Points, in no order, along strands that fork, close into loops and pass close to each other.
Two points are linked if the straight distance between their rows is under 62.7. Some points are linked to none.
Q712: [ 17  34  33 -32   0   9  -4 -41  -1  11  -1   4  -6  10  37  -3 -22  16
  62   2  -1 -18  -2  23  -6]
Q645: [  4 -21 -45  16   8  15 -20  17  -4 -23   7   8  38 -24  17 -49  17  -3
 -41 -10 -20  -3   4   4  -1]
Q987: [  4  31  12 -15 -20   3 -24  -5 -13 -37   8  -8  10  -2  22 -25  34  -2
  12   1  -2 -16 -20   3  -1]
Q175: [  0   0  -7  11  29   2  11 -30  23  48  -4  29  -5  33  15  15 -22 -28
  44  26 -14   7  -7  20   3]
Q910: [ 10 -37  -1  22   2   8   1  33 -43 -32 -15 -25   8 -18 -37 -59  25   3
 -42 -12   3  12  42   7  12]
Q177: [ 20  31  -3 -19   0  14 -17  11  24 -12  27  -4  21  -4   4   4 -27  11
  28   1 -29 -22 -24   3  17]
Q531: [-24 -26   2  -6   1   2 -23  -8 -18 -28   2  43  -4 -17 -25 -16   3  -2
 -29 -22  19  16  10 -15 -25]
Q197: [  9   5  -7  25  18  13  32   1  44  37   5  16  26  20  -4  -4 -30 -56
  41   3 -39  -4 -27  12 -14]
Q40: [ 20  -1  20 -21   9   4   8 -49 -11   0 -22  15 -33  23  39  21 -21  16
  24   7  21   4  27  13 -20]
Q582: [ 10  33   7 -26   1   4 -12  14  36   5  27  -8   9  -6  -3  28 -28  14
  41  12 -18 -18 -30  11  16]
Q640: [  1 -35 -29  15  10  19 -17  19  -5 -25   2   9  12 -26 -34 -42   5   1
 -58  -2   4  11  18  -1  10]
Q754: [ 17 -21 -59  14   4  16  -3  30  -1 -11   4  -5  33 -20  15 -50   3  -1
 -45  -9 -27  -7  13   7  15]
Q366: [ 21  -8 -65   7   5  13  27  42  31  20  15  -4  15  -1 -11 -30 -15 -29
 -45   0 -37 -11  -9  -9  24]
Q130: [  3 -32 -38  20 -14  -8   0  29  29  24  13  -6  -7 -29  -3 -18  -9 -51
 -34  13 -29  23 -25  -5  36]
Q66: [ 22   0 -55   6   7  15  37  36  40  14  21   5  33   0  -3 -21 -16 -34
 -27  -8 -45 -18 -20 -11   2]
Q371: [-27  -9  -2 -14  23 -11  -9 -23   5   6 -16  24 -30  11  -1  28  -9  -6
  12  -3  17  11   2   2 -19]
Q878: [ -5 -14 -43  22   8   4 -24  13  -4 -13  12  12  39 -15  36 -52  39 -14
 -23  -7 -25  -7  -1  13 -21]
Q443: [ 30  24 -15 -14  -6  17 -16  23  12 -25  19 -10  27  -7   9 -16 -15   9
   4  -1 -28 -20 -14   2  30]
Q124: [-30 -12  22   3  -9 -31  16 -21 -31  16   3   1 -26  17  -5  61   8  32
 -23 -26  29   8  14 -28 -35]
Q70: [  8 -44 -20  15   9  18  -8  29 -21 -26  -7  -6  12 -25 -37 -56  13   6
 -59  -7   4  12  36   5  13]
Q664: [-16  -1  21 -16  18 -21  15 -28  -3  19 -27  -5 -33  26  12  57   9   6
   8  -2  30   2   5  -1 -21]
Q767: [-29 -14  17  -9  -9 -21   8 -20 -28  -6  -3  17 -24   6 -11  43  -2  16
 -11 -22  31  13  15 -19 -36]
Q828: [  5  41  38 -38 -11  12  -2 -14  18  11   8  -7   4 -13  19  23 -18  38
  62   5   7 -27 -23  11  -4]
Q802: [-22 -22  19  -6 -20  -6 -11 -10 -44 -33   7  33  -6 -13 -17  -4  10   4
 -23 -23  23  16  18 -25 -28]
Q328: [  2  -2   6  18 -20   3 -10  24 -45 -41   0 -17   9  -1 -16 -42  57  -4
 -31   7  12   8  21   1   4]
Q92: [ -6  24  11  -3 -32   2   1  -3 -19 -39   3 -16   3 -18 -10   8  -2  21
   5   8  18  -3  -1 -16  14]
Q34: [  5  -4  25  41 -18  -8   8  21 -60 -23  -8 -50  -2  -5 -43 -53  26  11
 -20 -15  -3   9  37 -11   5]
Q258: [ -9 -20  23 -11  26 -25  12 -23  -3  28 -36   5 -36  35  19  51  17  -7
  -3   1  32  16  12   1 -19]
Q478: [  9   1   7   6  26  -1  17 -30  16  65  -4  20   4  35  31  28 -10 -25
  50  35 -13   5  -8  30  17]
Q125: [ -4  21  10 -17 -12   3 -22 -17 -16 -39   3   2   3  -9  18 -14  11   1
  13  -7   2 -10 -13  -4  -4]
Q287: [ -1  31  11   8 -39   5  15  12 -10 -25  -3 -35   1 -14 -26  12 -13  33
   9  13  21  -4   5 -13  27]
Q677: [-11 -15  10  -6  31 -19  -3 -27  13  44 -29  12 -19  23  30  33  13 -24
  27  17   8  15  -6  16   9]
Q467: [  7  35  15  -9 -33   4  16  36  27   2   4 -40  -2 -12 -21  37 -13  34
  26  28  21 -12 -13  -3  32]
Q398: [ -3  33  32 -36  -3   5  11 -28  11  14  -7 -11 -11  -4  21  36 -12  36
  53   2  20 -27 -13   7 -12]
Q687: [ 39  33   0 -11  -7  15  -7  31  13  -8  35 -11  54   2  41 -23   1   4
  21  -9 -53 -32 -17  12  13]
Q947: [-17  11   9 -15 -11   0 -12 -18 -19 -37   0  10  -7 -14   0   3  -1   7
   4  -9  16   0  -4 -13  -9]
Q629: [-13 -23 -27  14  -2  -8 -15  21  29   9  12   1 -12 -23  -9   6  -3 -40
 -14  17 -17  17 -28   0  22]
Q563: [ -4   5   7   2 -20   3 -19   4 -37 -48   4   0   8  -9  -3 -30  39  -5
 -23  -1  12   5   3  -9   0]
Q313: [-27 -30 -27  14  15   1 -27   5  25   1  12  32  -4 -20 -35 -20  -3 -21
 -41   2   3  20 -10  -8 -16]
Q310: [-36 -17   6 -10   9 -18  -1 -14  -8   0 -11  23 -29   4 -15  41   4  -1
  -4  -9  28  17   5  -8 -25]
Q850: [  9  36  17 -28 -13   6  -3  29  41  12  21 -24   3 -13  -5  43 -13  25
  38  26   3 -14 -28   7  22]
Q79: [ 13 -25 -54  18  -4   2  12  37  33  27  16  -5  -3 -13 -16 -35  -9 -47
 -52   9 -26  11 -15  -9  27]
Q853: [ -3  25  25 -32  13  -3  16 -33  12  24 -18  -9 -21  12  17  48  -7  28
  44   6  23 -20  -5  12 -13]
Q719: [  0 -43  14  -5  12 -15   6 -18  -8  13 -27  37 -38  30   5  35  -8   6
 -15 -13  40  27  35   0 -43]
Q536: [  6  27  24  36 -44  -3  12  17 -38 -19 -14 -57  -4 -10 -29 -36   5  23
   0  -5   6  -5  18 -12  21]
Q352: [ 29  -4 -51  -1   5  16   3  40  -2  -9  -6 -18  18  -4   3 -43 -13   5
 -34 -10 -29 -12  15  11  38]
Q699: [ -9  16  30 -22  10 -17  25 -31   3  26 -24 -18 -27  24  16  60   8  23
  19   0  30 -16  -5  -4 -20]
Q578: [ 37  12 -36  -6  -2  16  -4  38   4 -17  10 -15  30  -2  17 -31 -11   5
 -16  -7 -36 -20   2   7  36]
Q862: [-16   3  20  50 -22 -16  14   5 -47  -1   3 -39 -16 -11 -59 -10 -12  41
 -10  -4   7  19  40 -27  19]
Q117: [-33   1  22  -6  -4 -30  11  -6  -1  14 -13 -23  -9   1   2  63  36  -3
   0   8  24   4 -24 -13  11]
Q616: [ 11 -16  15  -3  31  -7  10 -38  12  58 -24  14 -11  34  46  33  13 -23
  28  32   1  14  -1  21  22]
Q429: [-12   0   0 -14  30  -9  -1 -32  12  24 -18  17 -27  25  14  31 -10  -7
  31  13  10   6   2  14  -7]
Q471: [ 32  39   3 -14 -12  11 -20  24  10 -14  29 -14  41   5  40 -27  24   5
  22   0 -40 -31 -22  17  10]
Q647: [-26 -15 -12   3  12 -16 -18   2  22  12  -1   6 -13 -11   0  28   4 -30
  12  12  -7  14 -29   6  11]
Q498: [-17 -25  -2  -3  15   2 -31 -22  -2  -8 -10  55  -2  -4  -3 -41  -6  -7
 -23 -27  14  14  13  -6 -36]
Q481: [  7 -17  11  30 -10  -2   2  29 -54 -34 -11 -33   7  -6 -36 -54  36   3
 -32  -8   4  12  38   0   8]
Q631: [-11 -33  -9   5   1  11 -22   9 -14 -34   6  29  12 -28 -35 -34  12   1
 -49 -10  13  16  12 -10  -6]
Q570: [  1  31  11   8 -37   2  21  30  10  -3  -8 -47  -6 -10 -33  29 -15  34
  15  22  23  -7   1  -5  34]
Q522: [ 18  34   4 -13 -11   7 -27   9   0 -26  18 -11  28   1  32 -27  27   2
  20   1 -23 -24 -23  10   8]
Q803: [-15   6  26   1 -39  -9  -5 -10 -50 -38  13   6  -3  -7  -2 -10  25   4
 -17 -10  21   9  10 -24 -15]
Q976: [  1 -47  23  -2  20 -23   9 -14  -1  32 -35  22 -37  39  14  46  18  -8
 -20  -4  41  30  24  -1 -29]
Q44: [ -5   0  28  49 -20 -15  11   8 -58 -12   0 -48 -10 -13 -56 -41  -2  28
 -12 -16  -3  13  40 -24  13]
Q32: [  3   3 -11  23  24  10  21 -23  30  42   0  30  11  30   5   1 -29 -39
  45  19 -23   4 -11  15  -4]
Q704: [-31  12  23   5 -16 -23  24 -27 -21  23   4 -17 -20  12   5  64  11  47
 -20 -12  30 -10   2 -34 -20]
Q864: [ 22 -30  16 -11  13   0   7 -35 -10   2 -27  27 -37  30  30  36 -16  15
  -1   3  34  21  40   7 -34]
Q256: [-23 -21 -22  10  23   4 -29 -15  17  -3   1  44   8 -13 -17 -39 -10 -10
 -33 -16   4  11   0  -8 -30]
Q609: [-10 -28 -36  16  11  12 -17  19  19 -10  13  14  -3 -22 -40 -25  -3 -18
 -53   9  -1  16  -3  -5   8]
Q993: [ 15  20  29 -29  -2   4   2 -49  -9   3 -14   5 -23  14  40   6 -19  18
  48   2  11 -11  11  19 -14]
Q428: [ 19   8 -36   6  15  20  33  27  44  13  23   9  38   5  -5  -9 -23 -35
  -2 -15 -52 -23 -24  -5  -8]
Q508: [ 13  44  34 -32  -3  14 -12 -19  16  11  15   1  12  -5  23   3 -25  26
  63  -1 -10 -25 -23  19  -3]
Q418: [-17  -3  -3   0  20 -18 -11  -6  27  30  -2   3  -5   4  14  32  -1 -29
  38  13 -18   5 -31  15  10]
Q160: [ 15   7 -20  15  15  15  33  18  49  24  18  11  33  10  -5  -5 -26 -51
  18 -10 -50 -16 -32   2 -15]

A piece is two or more points that can be reached from each other along the links. Count, over all rows, the pieces, the separate loops (a circle has one, a figure eight two, a Y none), the forks (points with three links) and the tips (points with one).
pieces | 4
loops | 3
forks | 3
tips | 5

How many points has the smallest loop of links through each point below? Write none if it is on no loop.
Q40 | 13
Q910 | 10
Q609 | 7
Q677 | none

Name the points in between on the shortest way along the links from the first point to the second, in order.
Q578 / Q947 | Q443 > Q177 > Q582 > Q850 > Q467 > Q570 > Q287 > Q92
Q712 / Q976 | Q993 > Q40 > Q864 > Q719
Q647 / Q66 | Q629 > Q130 > Q79 > Q366
Q570 / Q471 | Q287 > Q92 > Q947 > Q125 > Q987 > Q522
